Each row is a point on a landscape with many valleys, with its height.
From any point a ball rolls to the lowest of the 5 points nearest to it. It stops when none of these is lower. Distance is the straight distance between rows; heights are no part of it.
Duser height 2.99: [11,-15,22,4,-12,31,1,4,-20,2,6,-26,-4,10,-15,0,-49,-19,26,1,7,-5]
Zusa height 3.76: [29,-36,57,-2,26,41,-3,11,-20,5,-12,-19,31,-16,23,4,-31,-20,-25,-4,0,-33]
lumeb height 2.80: [-33,5,-14,-26,-13,-30,3,-13,9,1,-7,30,11,-13,-19,12,-6,-9,-2,16,31,5]
tego height 2.82: [13,-21,-26,-28,-7,-18,4,-11,12,39,9,5,-28,-18,9,14,14,6,-28,-2,24,1]
tok height 7.12: [-17,6,10,-5,3,-23,3,6,10,5,-4,31,-7,6,-29,26,-28,-3,14,4,10,-13]
sig height 2.03: [21,2,-1,2,-19,-2,20,0,-13,44,20,10,-49,6,-17,20,-5,-4,-29,-49,-1,6]
zube height 4.30: [-2,-2,7,-30,21,-31,3,7,7,15,7,20,-11,8,-19,34,-13,5,2,-5,20,-12]
dedo height 5.15: [30,-10,35,-4,-26,41,-8,-1,-24,26,-4,16,19,-38,23,-7,-45,-43,11,-4,23,-1]
koro height 2.24: [12,-14,39,33,15,16,10,12,-2,-61,-7,-11,46,2,33,15,-37,23,-33,-14,-15,-5]
Siti height 4.20: [-40,18,-30,13,28,-38,-13,41,10,-35,26,-2,22,31,-26,-15,17,16,26,16,-40,-18]
Popeg height 3.36: [15,-10,44,23,0,22,7,16,-8,-38,-22,-21,25,24,12,1,-32,28,-7,-1,-24,-14]
Piz height 2.62: [-43,7,-21,26,14,-18,-6,-2,-13,-29,19,-3,13,12,-38,-16,2,-24,5,26,-4,11]
laki height 2.93: [-12,-54,7,5,22,23,14,7,-14,-38,18,18,76,-25,44,30,-39,13,-28,14,-8,-13]
Telo height 2.34: [-11,19,-26,-35,-7,-22,3,-18,7,-10,2,-5,0,-20,-24,22,15,14,-14,-4,30,12]
zova height 2.46: [-36,-8,-5,5,-7,-18,0,2,2,9,-27,30,21,8,-8,-5,-20,-11,16,40,-4,-3]
gazaz height 4.18: [20,61,0,-20,7,-4,-23,-11,26,11,-7,-8,-16,0,-4,-6,58,32,-6,-2,-8,6]
pasa height 1.32: [23,27,-7,-14,-15,12,2,-39,32,17,22,-32,-24,1,-17,1,59,18,48,-45,14,0]
zufo height 1.61: [4,-30,-26,-22,-12,-6,9,11,-2,37,17,5,-35,4,-2,15,-8,4,-8,10,26,12]
Med height 3.63: [5,5,-13,-35,6,-32,4,-23,21,8,-1,1,-15,-10,-21,33,13,15,-13,-23,33,-18]
zam height 5.07: [-14,-14,-33,23,28,-20,13,-3,-6,-39,-16,-19,33,30,-8,-48,4,-12,15,32,-26,-35]
Ses height 4.26: [-48,14,-39,14,12,-42,-11,36,13,-35,26,2,38,20,-13,-24,14,19,43,30,-31,-14]
tepe height 4.33: [14,-24,33,7,1,28,12,12,-18,-31,-27,-27,24,24,19,-12,-27,17,1,14,-12,-6]
tafi height 1.91: [38,-13,7,9,-25,-5,13,-23,3,50,-2,14,-48,-12,1,9,33,10,-29,-51,7,1]
Rezo height 4.36: [24,-3,38,-3,-28,25,5,-3,-23,27,13,24,2,-30,17,19,-52,-38,30,-41,21,-2]
saze height 4.25: [9,-6,37,15,-1,19,10,21,-2,-17,-32,-4,19,33,2,0,-34,21,11,6,-22,-14]
Dus height 1.81: [3,25,-18,-32,-27,-7,-7,-30,16,-5,15,-21,5,-21,-25,21,23,23,-5,-4,30,1]
poz height 3.69: [-35,-6,-12,42,9,-16,3,-7,-5,-29,-11,-7,22,5,-31,-24,-13,-30,11,20,-27,-23]
dis height 4.99: [-3,63,1,1,-2,8,-36,-18,57,40,-8,-16,-26,-20,-18,-5,44,18,38,7,-19,13]
Zodub height 1.86: [23,-11,-1,0,-24,10,28,-11,-25,26,-1,32,-51,0,28,8,-3,-7,-19,-31,16,25]
Tuf height 2.16: [28,-5,-14,-31,5,-15,4,-35,21,13,2,-18,-21,-9,-6,2,41,12,-4,-30,20,-20]
sem height 1.88: [-38,31,-5,11,31,-18,1,-6,-16,-20,9,18,-8,12,-33,-3,3,-24,-9,-2,2,12]
Viten height 2.72: [24,-20,-23,-32,-4,-21,8,-27,17,34,0,-11,-26,-25,11,2,37,4,-17,-18,26,-20]
Sarup height 2.14: [6,-2,17,48,-19,21,-4,12,3,-42,-17,-18,39,-10,7,10,-38,27,-22,12,-36,4]
tasu height 3.51: [-33,3,-3,19,23,-23,-1,-4,-4,-22,-13,9,13,12,-34,-17,-12,-38,4,2,-16,-16]
nim height 1.57: [29,-3,-10,-16,1,7,2,-61,18,20,9,-30,-27,-8,12,-18,53,-1,26,-40,21,-3]
Telu height 3.65: [14,-13,1,58,28,-2,-4,24,6,-22,-31,5,22,10,23,-17,-24,15,-32,14,-51,-22]
Tugim height 3.55: [-10,-14,3,31,-10,4,-5,12,6,2,-44,18,28,7,8,-12,-24,0,5,36,-29,-3]
lerag height 4.38: [-47,17,-26,3,28,-47,-34,32,32,-21,34,-13,-2,8,-6,5,27,21,14,12,-11,4]
Zovat height 2.42: [-34,-3,-12,-14,-8,-21,2,-4,5,9,-16,33,14,-6,-11,5,-12,-9,2,24,21,3]
fol height 2.18: [-33,13,-32,0,16,-20,-18,10,2,-11,21,-2,-4,13,-17,-15,45,2,-18,34,-11,22]
bolam height 1.45: [22,46,-17,-25,-7,4,-8,-20,18,3,-12,-5,-19,9,4,-16,59,32,-7,-10,6,11]
gisof height 2.94: [-31,3,-24,-4,42,-28,-20,28,7,-24,23,-1,-13,26,-1,-15,44,7,-13,24,-14,11]
lafa height 1.74: [-33,10,-14,-20,7,-30,4,-13,2,-7,-16,29,4,1,-9,0,15,-11,-12,14,23,10]
peg height 4.51: [7,65,7,-6,12,6,-28,-14,39,20,-9,-13,-20,3,-6,-9,50,30,11,-4,-16,10]
lomo height 3.16: [-7,34,-21,-9,4,-10,-43,1,29,14,3,-27,-20,-22,-4,-11,50,19,-12,21,-12,34]
Vutaz height 5.58: [34,-14,-5,-2,-51,4,20,-22,-21,35,-6,15,-39,-7,24,7,20,8,-30,-44,11,31]
rume height 3.67: [27,-22,29,-7,-3,42,-4,2,-26,22,-19,2,12,-28,36,-20,-34,-47,8,7,15,-9]
zoka height 2.02: [11,-38,24,3,-10,36,1,12,-15,-24,-11,-37,37,-8,16,0,-33,4,-7,22,9,-10]
kar height 4.49: [19,2,29,8,-31,22,-1,0,-22,24,7,22,2,-36,20,17,-53,-39,27,-20,22,8]
Rutuk height 5.00: [-21,-1,-28,23,37,-17,20,8,-5,-49,-2,-18,18,37,-16,-34,8,0,21,20,-29,-29]
Faf height 2.75: [-37,2,-36,2,24,-13,-7,11,-20,-23,27,-2,7,26,-15,-28,37,-15,1,33,-14,18]
toved height 4.10: [14,5,17,3,2,29,22,5,-35,13,11,1,-27,11,6,3,-36,-37,11,-24,11,6]
toten height 1.38: [2,-29,-10,-18,-9,5,13,22,-24,30,8,12,-22,28,7,5,-16,1,7,23,18,13]
vuvif height 4.70: [-24,0,-20,14,41,-21,10,22,-11,-38,14,3,15,40,-19,-35,27,6,23,15,-29,-16]
buzu height 3.77: [-2,-3,37,18,-8,4,-6,22,9,5,-20,11,23,32,-15,4,-37,10,19,20,-18,-2]
lelu height 2.71: [6,-15,24,42,-17,13,1,25,3,-23,-23,-4,39,2,-5,2,-38,27,-7,13,-38,2]
sulo height 4.60: [9,-47,33,9,9,26,-5,11,-2,-22,9,-32,45,-34,12,17,-45,4,-24,6,0,-19]
tol height 2.43: [5,-30,32,17,21,22,14,14,-11,-55,-18,-12,43,-2,39,2,-26,18,-25,3,-11,-5]
siku height 1.92: [29,-5,3,1,-6,-1,14,4,-21,33,22,11,-50,9,-12,20,-9,-14,-13,-30,8,18]
mub height 4.00: [-29,17,-17,-4,45,-38,-30,34,19,-22,22,-3,-10,17,-12,-2,37,8,5,13,-8,1]
zade height 3.84: [-3,-15,13,42,29,-16,-5,9,17,-16,-39,2,14,8,7,-18,-25,-3,-17,17,-47,-28]
Leg height 2.36: [6,-23,17,-3,-27,32,15,22,-21,-4,-10,-24,-2,18,7,-4,-37,-5,23,22,9,5]
fozeg height 1.47: [-1,-31,-16,-21,-18,7,16,22,-20,32,16,11,-31,8,-2,15,-19,-4,-3,11,8,14]
buki height 5.28: [4,59,-9,-5,-5,6,-46,-10,38,30,4,-17,-32,-19,-15,-15,49,25,12,3,-21,13]
nosa height 2.33: [15,-31,26,-4,-8,26,15,14,-23,-15,-20,-18,20,25,12,-8,-29,6,15,23,-1,3]
zir height 2.20: [20,-12,2,0,-62,4,24,-23,-24,24,2,17,-36,-23,18,24,-10,6,-22,-40,24,34]
Nudu height 4.69: [36,-7,4,9,-21,-9,-3,-20,13,57,4,14,-42,-13,-11,16,27,7,-31,-53,-1,2]
Kazo height 3.25: [-15,47,-10,-3,7,-10,-29,2,17,4,18,-10,-11,-7,-28,7,48,15,-26,11,-11,23]
pab height 2.44: [-30,16,-29,-12,32,-23,-38,20,19,-5,18,-10,-19,9,6,-16,50,14,-16,31,-14,22]
vef height 2.77: [16,-11,13,-1,-22,32,9,-2,-35,24,-10,19,-10,-20,35,-11,-40,-46,14,-7,24,12]
sireg height 2.01: [-43,24,-19,10,12,-19,-20,0,1,-21,28,6,2,4,-39,1,28,-14,-18,15,-6,25]
Lemup height 4.55: [-34,7,-26,8,44,-32,-5,28,-3,-36,27,-4,13,51,-15,-27,28,6,17,13,-32,-7]
sur height 1.93: [-41,18,4,19,21,-20,-4,-4,-8,-22,-2,17,3,18,-34,-9,3,-35,-3,0,-7,-3]
Leme height 2.91: [9,-20,-7,55,4,20,2,20,-4,-45,-9,-2,37,-3,34,-5,-29,15,-49,33,-40,10]
Pelil height 3.91: [-17,52,-14,-3,-4,-10,-46,8,31,2,11,-18,-18,-14,-22,-1,44,20,-18,15,-17,33]
kasa height 1.30: [23,26,-1,-26,-5,-2,1,-39,31,6,11,-37,-14,-15,-16,9,44,10,8,-39,23,-21]
pez height 0.65: [18,26,-14,-25,-35,7,-6,-33,26,16,12,-27,-6,-9,-6,-7,54,31,35,-15,12,11]
Luz height 0.97: [20,-5,12,-3,-23,18,12,-6,-37,18,-3,21,-18,-18,32,2,-34,-39,14,-20,32,18]
felu height 0.88: [10,-1,8,-5,-48,14,22,-12,-30,20,8,25,-23,-26,22,18,-38,-37,5,-30,32,26]
pek height 1.25: [6,-18,-4,-31,12,-5,15,10,-6,20,0,26,-30,22,7,16,-10,11,1,8,19,-4]
Zaga height 2.60: [4,-3,19,40,14,14,9,6,-11,-64,6,-1,52,-12,26,24,-49,14,-32,-14,-20,-5]
dasop height 3.66: [-3,-60,27,16,22,26,1,14,-12,-20,27,-3,62,-33,12,39,-45,4,-32,2,-4,-19]
gidi height 2.50: [16,-4,43,23,9,20,-2,18,-4,-51,-17,-21,34,14,15,6,-38,22,-16,-5,-16,-6]
rupu height 1.67: [17,-3,2,-4,-7,15,29,-4,-32,23,6,21,-50,7,21,7,-16,-25,-13,-32,17,16]
lin height 1.51: [-38,1,-11,-10,8,-21,4,-8,-7,-5,-17,37,8,4,-2,-14,-8,-15,4,26,12,10]
tani height 2.09: [27,-13,-19,-24,-3,-4,8,-45,21,21,-1,-25,-18,-13,11,-9,50,-4,-4,-34,32,-12]
Nuz height 3.88: [26,-13,24,-10,-8,45,6,-2,-35,17,-14,6,4,-17,38,-18,-41,-44,13,-2,19,-8]
lov height 2.67: [-12,17,-20,-12,31,-9,-48,8,43,1,1,-22,-22,-14,9,-19,52,20,-18,24,-15,19]
pese height 3.85: [-35,-10,-32,11,33,-20,1,17,-12,-31,21,1,13,40,-5,-34,30,-1,4,15,-16,-1]
vil height 2.51: [13,-13,-12,0,-20,5,10,17,-16,37,27,8,-46,0,-19,29,-14,-10,-6,-12,5,13]
Nez height 2.55: [28,-15,-7,6,-21,-13,-1,-9,12,52,13,5,-37,-18,-16,25,7,0,-24,-42,2,6]
lolam height 0.61: [12,-2,-2,-3,-40,16,26,-13,-40,16,9,18,-34,-19,25,12,-25,-25,-1,-30,25,32]
pid height 1.62: [-21,-9,17,-1,-2,-14,-1,18,4,14,-13,25,6,26,-23,13,-29,-4,26,18,1,-8]
romif height 3.57: [-2,-8,28,12,0,6,5,25,1,-1,-17,11,11,34,-12,4,-33,16,20,7,-15,-17]
fige height 3.56: [-23,12,-12,-26,-7,-24,-5,-7,11,-1,8,11,2,-18,-24,25,-5,0,-8,6,28,3]
dor height 4.07: [-4,-18,-19,57,15,-5,-11,19,19,-24,-18,-20,22,-8,-16,-10,-37,-7,-10,27,-49,-41]
Zun height 4.46: [2,-48,32,15,13,28,-6,15,-3,-25,23,-23,61,-43,10,32,-37,2,-30,8,-1,-24]
Zugaz height 2.40: [-21,17,-23,-32,-14,-23,3,-22,5,-16,0,14,3,-7,-8,6,19,6,-17,15,28,13]
tura height 3.71: [37,-30,49,-2,20,52,-4,13,-16,16,-22,-10,28,-31,32,-14,-26,-31,-20,-1,8,-18]
nakol height 4.01: [9,52,-8,-22,15,-6,-3,-18,15,-11,-10,-2,-11,1,-4,-7,54,25,-22,-11,4,18]
Bubod height 2.35: [-24,47,-13,-4,12,-12,-24,1,7,-13,20,-1,-3,1,-30,7,32,-2,-31,10,-9,17]
mig height 2.92: [-7,-8,29,-3,11,-1,7,25,3,6,-15,16,7,38,-15,5,-33,5,25,2,-5,-12]
Bilat height 2.31: [14,-18,-20,-5,-21,-5,17,5,-6,47,19,6,-34,-5,-16,20,-11,-4,-16,0,11,13]
komig height 1.06: [22,33,-14,-8,-29,12,3,-29,28,24,19,-33,-4,-3,-16,-2,54,27,56,-26,2,9]
gog height 1.59: [15,-12,-21,-5,-29,-10,-8,-47,21,54,15,-11,-17,-35,-10,6,29,-3,-10,-38,12,-11]
Kebob height 4.27: [-24,18,-19,24,22,-30,3,31,3,-35,26,-3,25,40,-34,-20,18,9,36,21,-37,-25]
dunim height 3.11: [16,-30,24,7,5,31,10,7,-9,-49,-24,-19,38,7,33,-3,-29,17,-28,15,-2,-4]
vip height 2.90: [14,42,-5,-18,0,11,-14,-23,47,35,-8,-3,-25,8,17,-16,59,36,48,-18,-7,13]
goved height 3.90: [23,-5,36,0,11,30,10,5,-33,8,-10,-6,-15,5,16,-7,-36,-44,11,-18,18,-9]
sefis height 1.50: [11,-21,-17,-37,4,-22,16,-9,6,29,1,20,-31,-9,6,13,15,3,-20,-10,33,-9]
mir height 2.59: [16,36,-20,-31,-23,7,0,-23,17,-1,1,-8,-5,-9,2,-6,56,30,0,-5,11,19]
nas height 4.05: [-17,-23,-21,42,12,-17,-7,10,13,-32,-20,-22,32,-9,-13,-15,-28,-7,4,30,-39,-38]
Kozik height 4.48: [-28,9,4,7,31,-26,0,-9,-4,-13,-28,15,7,17,-17,-18,-2,-34,2,12,-8,-15]
ran height 3.19: [2,4,-4,-33,13,-28,8,-1,15,14,4,22,-12,-3,-14,27,0,6,-16,-10,19,-17]
nogor height 3.61: [18,55,-3,-15,1,12,-8,-18,36,28,-12,-7,-20,3,12,-23,64,42,27,-14,-2,12]
momut height 3.58: [-4,54,1,-5,8,-4,-9,-20,60,36,-9,7,-34,7,14,-10,56,20,66,-20,3,8]
vadot height 4.35: [-11,61,1,-6,10,-10,-24,-10,11,-1,14,-2,-16,0,-25,9,47,18,-31,-6,-8,22]
muzig height 3.28: [-33,-6,-38,8,7,-11,-1,5,-18,-29,8,-6,24,24,-19,-34,19,-28,13,31,-13,8]
moda height 2.41: [0,-31,25,17,27,17,16,9,-15,-57,-6,-3,48,-7,46,20,-32,13,-28,1,-1,-7]
latuf height 0.76: [13,2,11,-8,-38,21,20,-12,-32,19,7,25,-23,-22,34,3,-34,-37,12,-22,24,25]
giku height 1.89: [-21,31,-16,-18,24,-22,3,-14,-5,-23,-10,24,3,16,-9,1,30,-11,-27,-1,23,19]
seze height 4.34: [-49,21,-46,10,23,-47,-16,36,28,-30,1,15,32,17,13,-38,27,24,38,38,-25,-11]
fodo height 2.63: [35,1,5,6,-25,-9,10,-6,-10,37,11,18,-45,-2,0,25,8,2,-27,-49,9,4]
doru height 4.09: [26,-49,49,2,36,30,-4,17,-7,-9,11,-24,44,-24,17,25,-37,-7,-34,-1,3,-31]
renem height 1.07: [18,33,-21,-24,-25,-1,2,-40,20,8,16,-39,-9,-11,-25,10,47,31,23,-29,13,-6]
nufog height 3.64: [19,-28,47,9,4,31,-7,9,-8,-7,-4,-48,23,-17,1,5,-47,-18,-7,0,8,-29]
Rekes height 3.96: [-10,-14,17,36,24,-10,-6,9,4,-12,-44,14,24,9,3,-25,-16,-23,4,21,-31,-23]
riku height 4.31: [-25,-6,-36,20,28,-16,17,10,-11,-38,-5,-9,12,32,-8,-48,18,-11,14,32,-25,-31]
nafe height 5.72: [9,64,4,-6,8,-4,-30,-3,28,11,2,-5,-20,-2,-15,3,51,26,-7,-9,-10,13]
fak height 3.62: [36,-22,38,-4,8,49,-3,5,-34,21,-11,-7,21,-17,28,-18,-35,-37,-12,1,16,-17]
tevof height 2.45: [1,33,-28,-31,-19,-6,1,-29,1,-10,0,-7,-1,-15,-1,-1,44,18,-14,2,20,14]
kizok height 3.60: [-3,-10,16,-12,8,-18,5,20,-4,19,-8,25,-9,30,-18,14,-16,4,17,7,-1,-8]
sut height 2.96: [21,1,-8,-37,12,-21,7,-23,20,16,-1,-5,-28,-10,-5,11,28,7,-17,-35,27,-20]
kur height 1.87: [25,-17,-19,-16,-15,5,2,-59,25,40,4,-25,-12,-30,6,-17,48,-11,9,-24,22,-11]
sif height 3.27: [-25,-4,12,13,-16,-11,-3,12,5,17,-30,19,20,12,-18,3,-32,-1,31,31,-22,-7]
vot height 1.58: [8,-27,-22,-29,-3,-12,15,3,3,36,8,26,-30,-4,10,15,-1,6,-14,3,22,-2]
bapu height 4.23: [-13,49,-20,-8,-6,2,-35,-9,39,25,-13,-24,-23,-28,-8,-7,47,18,-5,21,-19,21]
beb height 1.41: [6,-15,3,-30,14,-9,12,24,-8,21,-1,26,-21,36,1,6,-10,6,9,8,11,-8]
reku height 3.82: [-14,-3,-4,49,26,-12,-5,4,16,-18,-26,-10,22,-2,-23,-19,-23,-17,-2,19,-43,-39]
dag height 2.53: [13,-16,5,-7,-20,27,6,14,-28,13,11,-18,-9,24,-11,-1,-38,-14,24,10,8,8]
pufo height 1.23: [28,26,-4,-18,-7,5,4,-47,25,17,10,-35,-16,-8,-23,-4,54,18,25,-47,16,-17]
peza height 3.43: [10,-4,38,29,-6,15,-3,26,2,-26,-27,-16,29,20,-2,6,-35,23,-5,8,-34,-5]
tevig height 2.81: [16,-19,-21,-6,-28,-6,3,-4,7,59,23,6,-40,-19,-21,25,-3,-2,-30,-20,9,1]
kuni height 1.26: [19,-9,-10,-4,-44,13,24,-21,-25,24,4,17,-37,-18,24,15,-14,-7,-14,-30,26,41]
Pomi height 2.37: [-32,0,-5,3,15,-28,6,-11,-10,-1,-34,41,8,13,6,-16,0,-24,11,27,-1,1]
bosem height 2.38: [23,-29,-28,-13,-25,-14,1,-16,17,46,16,-8,-26,-31,-9,16,15,-3,-18,-19,13,0]
Kavan height 1.48: [18,-24,-27,-22,-23,-12,-3,-32,21,41,6,-9,-22,-33,5,6,37,2,-19,-14,22,-13]
migoz height 3.13: [-9,-10,2,47,-8,22,3,14,-8,-54,5,0,43,-9,24,11,-42,19,-34,17,-35,13]
bifus height 2.26: [-42,9,-33,9,7,-17,-9,2,-15,-19,28,5,6,9,-25,-19,27,-11,-9,34,-10,23]
raned height 1.31: [10,-4,20,-1,-52,7,20,-17,-32,12,14,18,-28,-31,11,33,-35,-19,-2,-41,34,28]
bepof height 1.63: [4,-19,15,-13,4,4,11,23,-11,19,-14,18,-4,36,6,5,-25,8,14,17,8,-2]
Dulip height 0.86: [3,-22,-14,-31,8,-12,15,10,-4,37,7,25,-32,12,2,11,-1,0,-10,0,23,-3]
ravil height 2.65: [23,-7,-22,-33,8,-7,6,-36,25,19,-1,-21,-20,-18,7,-4,39,2,-15,-36,27,-13]
kez height 2.17: [9,-13,-16,-1,-23,8,17,14,-22,31,27,12,-34,11,-20,24,-24,-9,4,-3,5,13]
vaza height 2.32: [10,-28,24,1,-17,40,11,13,-23,-13,-18,-23,15,21,15,-8,-31,2,19,27,5,3]
mani height 3.54: [22,-16,53,2,11,36,-3,4,-25,3,-17,-22,5,-5,6,-6,-42,-40,12,-8,8,-27]
gose height 1.37: [21,0,12,-2,1,26,29,4,-44,20,-1,18,-39,8,22,-1,-27,-32,2,-23,17,14]
pef height 4.32: [12,-7,16,3,-3,32,2,13,-28,7,13,-15,-12,12,-8,3,-53,-33,21,-5,12,0]
kevu height 3.89: [-31,19,-18,1,40,-37,-13,37,11,-25,39,7,3,32,-19,-9,36,4,16,2,-29,1]
vov height 2.95: [2,28,-14,-15,-17,18,-2,-30,47,40,15,0,-22,1,18,-17,63,30,72,-13,7,24]
vura height 1.66: [-37,10,-4,-10,17,-15,11,-14,-4,-10,-24,37,5,12,-4,-10,-3,-18,-5,16,16,4]
Sodi height 3.74: [-27,-20,-29,36,7,-14,1,-7,-1,-35,-12,-19,24,2,-27,-26,-17,-28,16,38,-29,-28]
ras height 3.12: [-11,10,-3,-32,-1,-29,3,-13,13,1,5,5,-4,-20,-24,31,5,8,-9,-11,36,-9]
Kovam height 3.75: [-26,-5,-1,41,21,-22,-14,-3,7,-18,-14,-11,12,7,-28,-24,-17,-29,5,13,-35,-27]
vis height 4.06: [-23,-25,-36,27,14,-12,10,-5,-8,-35,-17,-22,24,4,-11,-40,1,-20,9,37,-30,-29]
zak height 2.39: [3,-14,-6,-5,-15,29,9,16,-30,24,20,-8,-11,15,-6,7,-35,-13,23,19,11,19]
Vumez height 2.00: [14,-13,1,-3,-24,16,10,21,-28,26,22,-1,-26,15,-13,13,-33,-8,16,6,1,15]
tid height 3.40: [17,-19,31,11,-2,36,-1,9,-22,-3,-3,-40,15,-2,-2,4,-46,-22,14,7,5,-12]
suves height 1.90: [-38,41,-5,0,22,-21,-18,-5,-3,-20,16,22,-8,18,-35,0,22,-17,-19,0,1,19]
kubez height 3.70: [-12,-9,26,34,-18,3,-6,22,3,2,-25,3,23,15,-16,0,-34,14,15,25,-27,-3]
bip height 3.92: [31,-38,46,6,32,41,-10,13,-17,10,-14,-10,31,-23,26,3,-17,-22,-35,4,7,-19]
Zukik height 2.66: [-17,27,-23,-6,15,-10,-37,7,21,0,13,-16,-12,-13,-14,-8,52,11,-26,30,-14,31]
fenu height 1.96: [16,-19,23,-1,-3,19,15,21,-22,-1,-18,-6,10,38,16,-8,-25,6,16,17,-7,-2]
rifo height 1.72: [5,-28,15,-13,-2,18,16,16,-19,12,-16,10,-8,37,13,1,-27,6,18,19,1,8]
pak height 2.54: [21,-4,36,-10,-41,-3,19,-11,-25,16,17,24,-24,-23,27,44,-33,-9,8,-69,29,5]
dinu height 5.14: [33,0,50,-7,-21,16,10,1,-20,27,10,39,-3,-22,31,22,-40,-22,19,-45,16,-4]
buv height 3.59: [-39,-9,-35,29,5,-8,3,-1,-19,-30,-4,-11,22,20,-20,-40,-1,-24,15,30,-15,-17]
nazo height 3.86: [-4,-20,8,42,12,1,-4,9,9,-14,-49,10,28,11,20,-24,-18,5,-10,36,-37,-18]
fiv height 1.52: [11,25,-7,-5,-23,13,-5,-28,35,30,21,-17,-28,7,-20,-6,59,29,76,-29,8,16]
kifel height 4.29: [-48,14,-44,6,15,-45,-24,36,22,-32,19,14,31,8,-4,-25,20,21,39,36,-32,-3]
Natoz height 2.61: [-4,-25,19,22,38,13,15,7,-15,-61,6,19,58,-12,49,30,-47,11,-30,-12,-14,-15]
Katam height 1.00: [6,-2,13,51,0,20,5,15,-4,-51,-5,-7,45,-5,16,20,-45,15,-31,7,-27,4]
zug height 3.24: [-5,-19,9,39,-21,10,-11,17,2,-9,-33,5,36,2,8,-6,-32,17,-2,31,-42,2]
rufil height 3.44: [5,-21,5,44,-9,12,-14,27,8,-23,-35,6,34,5,23,-16,-22,19,-29,29,-48,-3]
dil height 3.05: [1,-44,23,9,6,30,3,9,-6,-44,-5,-26,50,-29,42,13,-28,15,-31,15,7,-12]
Riru height 3.26: [14,-29,26,2,-7,31,6,12,-19,-29,-27,-25,26,17,14,-11,-26,8,6,19,4,-7]
tada height 5.43: [-41,13,-13,-10,51,-39,-46,25,39,-21,20,-15,-23,10,-4,7,42,19,-7,5,-13,-1]
babur height 2.10: [-46,20,-18,13,13,-23,-9,4,-8,-23,22,9,0,11,-37,-1,14,-19,-6,11,-10,10]
fuf height 1.69: [9,28,-20,-16,-33,16,2,-28,35,23,1,-17,-12,-3,11,-16,59,33,61,-5,1,16]
kete height 1.33: [14,27,-22,-23,-34,-3,-10,-32,24,0,7,-27,3,-19,-25,1,41,28,11,-13,16,6]
vut height 1.24: [16,2,19,1,-42,8,21,-8,-29,21,14,26,-12,-36,14,34,-48,-30,16,-51,28,14]
rof height 2.97: [-2,39,-24,-36,-7,-4,4,-23,6,-18,-8,6,-6,-11,-3,-1,37,24,-24,3,17,22]
Dege height 3.73: [26,-27,32,-28,-29,-3,22,-5,-22,16,5,38,-20,-28,54,24,-24,-13,17,-55,38,5]
Zoku height 4.28: [-43,11,-42,10,12,-38,-18,33,14,-29,20,13,40,9,1,-33,17,21,41,37,-44,-6]
sibof height 3.03: [-26,11,-19,-12,48,-27,-30,25,17,-21,24,-6,-14,19,5,-20,45,12,-12,22,-17,16]
vuzo height 1.75: [-28,25,-12,-10,27,-20,7,-12,-14,-23,-9,30,-3,15,-17,-1,13,-27,-17,-1,12,3]
rud height 3.35: [33,-6,2,-4,-26,7,20,-15,-9,30,1,21,-51,-3,20,12,11,3,-34,-48,5,26]
Kuzaf height 3.95: [22,-30,54,10,11,33,-8,5,-7,-10,4,-26,35,-20,9,13,-41,-11,-24,-7,-4,-36]
mon height 1.54: [17,6,15,-1,-42,19,15,-7,-26,21,10,23,-10,-36,23,15,-50,-37,22,-32,30,16]
bamum height 3.78: [-24,-9,8,24,22,-21,1,3,-4,-9,-38,21,13,13,-2,-30,-15,-22,3,24,-20,-25]
feg height 2.52: [-11,24,-28,-30,-8,-14,-2,-23,11,-11,0,-1,-2,-25,-14,7,24,14,-19,6,31,7]
duzi height 4.14: [33,-19,45,-25,-21,7,20,6,-25,25,13,42,-11,-18,51,21,-32,-18,21,-45,27,1]
vozis height 2.25: [20,30,-19,-32,-23,7,-3,-25,22,10,-3,-24,1,-9,4,-17,59,35,3,-1,10,22]
vom height 1.39: [14,25,-7,-30,-14,-12,-1,-31,23,4,11,-25,-11,-17,-17,17,34,22,5,-28,25,-17]
tuma height 4.64: [0,50,-5,-21,10,-1,-14,-13,7,-19,-8,2,-12,7,-6,-2,50,16,-30,-4,4,17]

Where does a ball stop that starts at each point below?
tepe => Dulip
nazo => Katam
Rekes => Katam
fige => pez
Leg => Dulip
bapu => lin
ras => pez
Siti => lin
saze => Katam
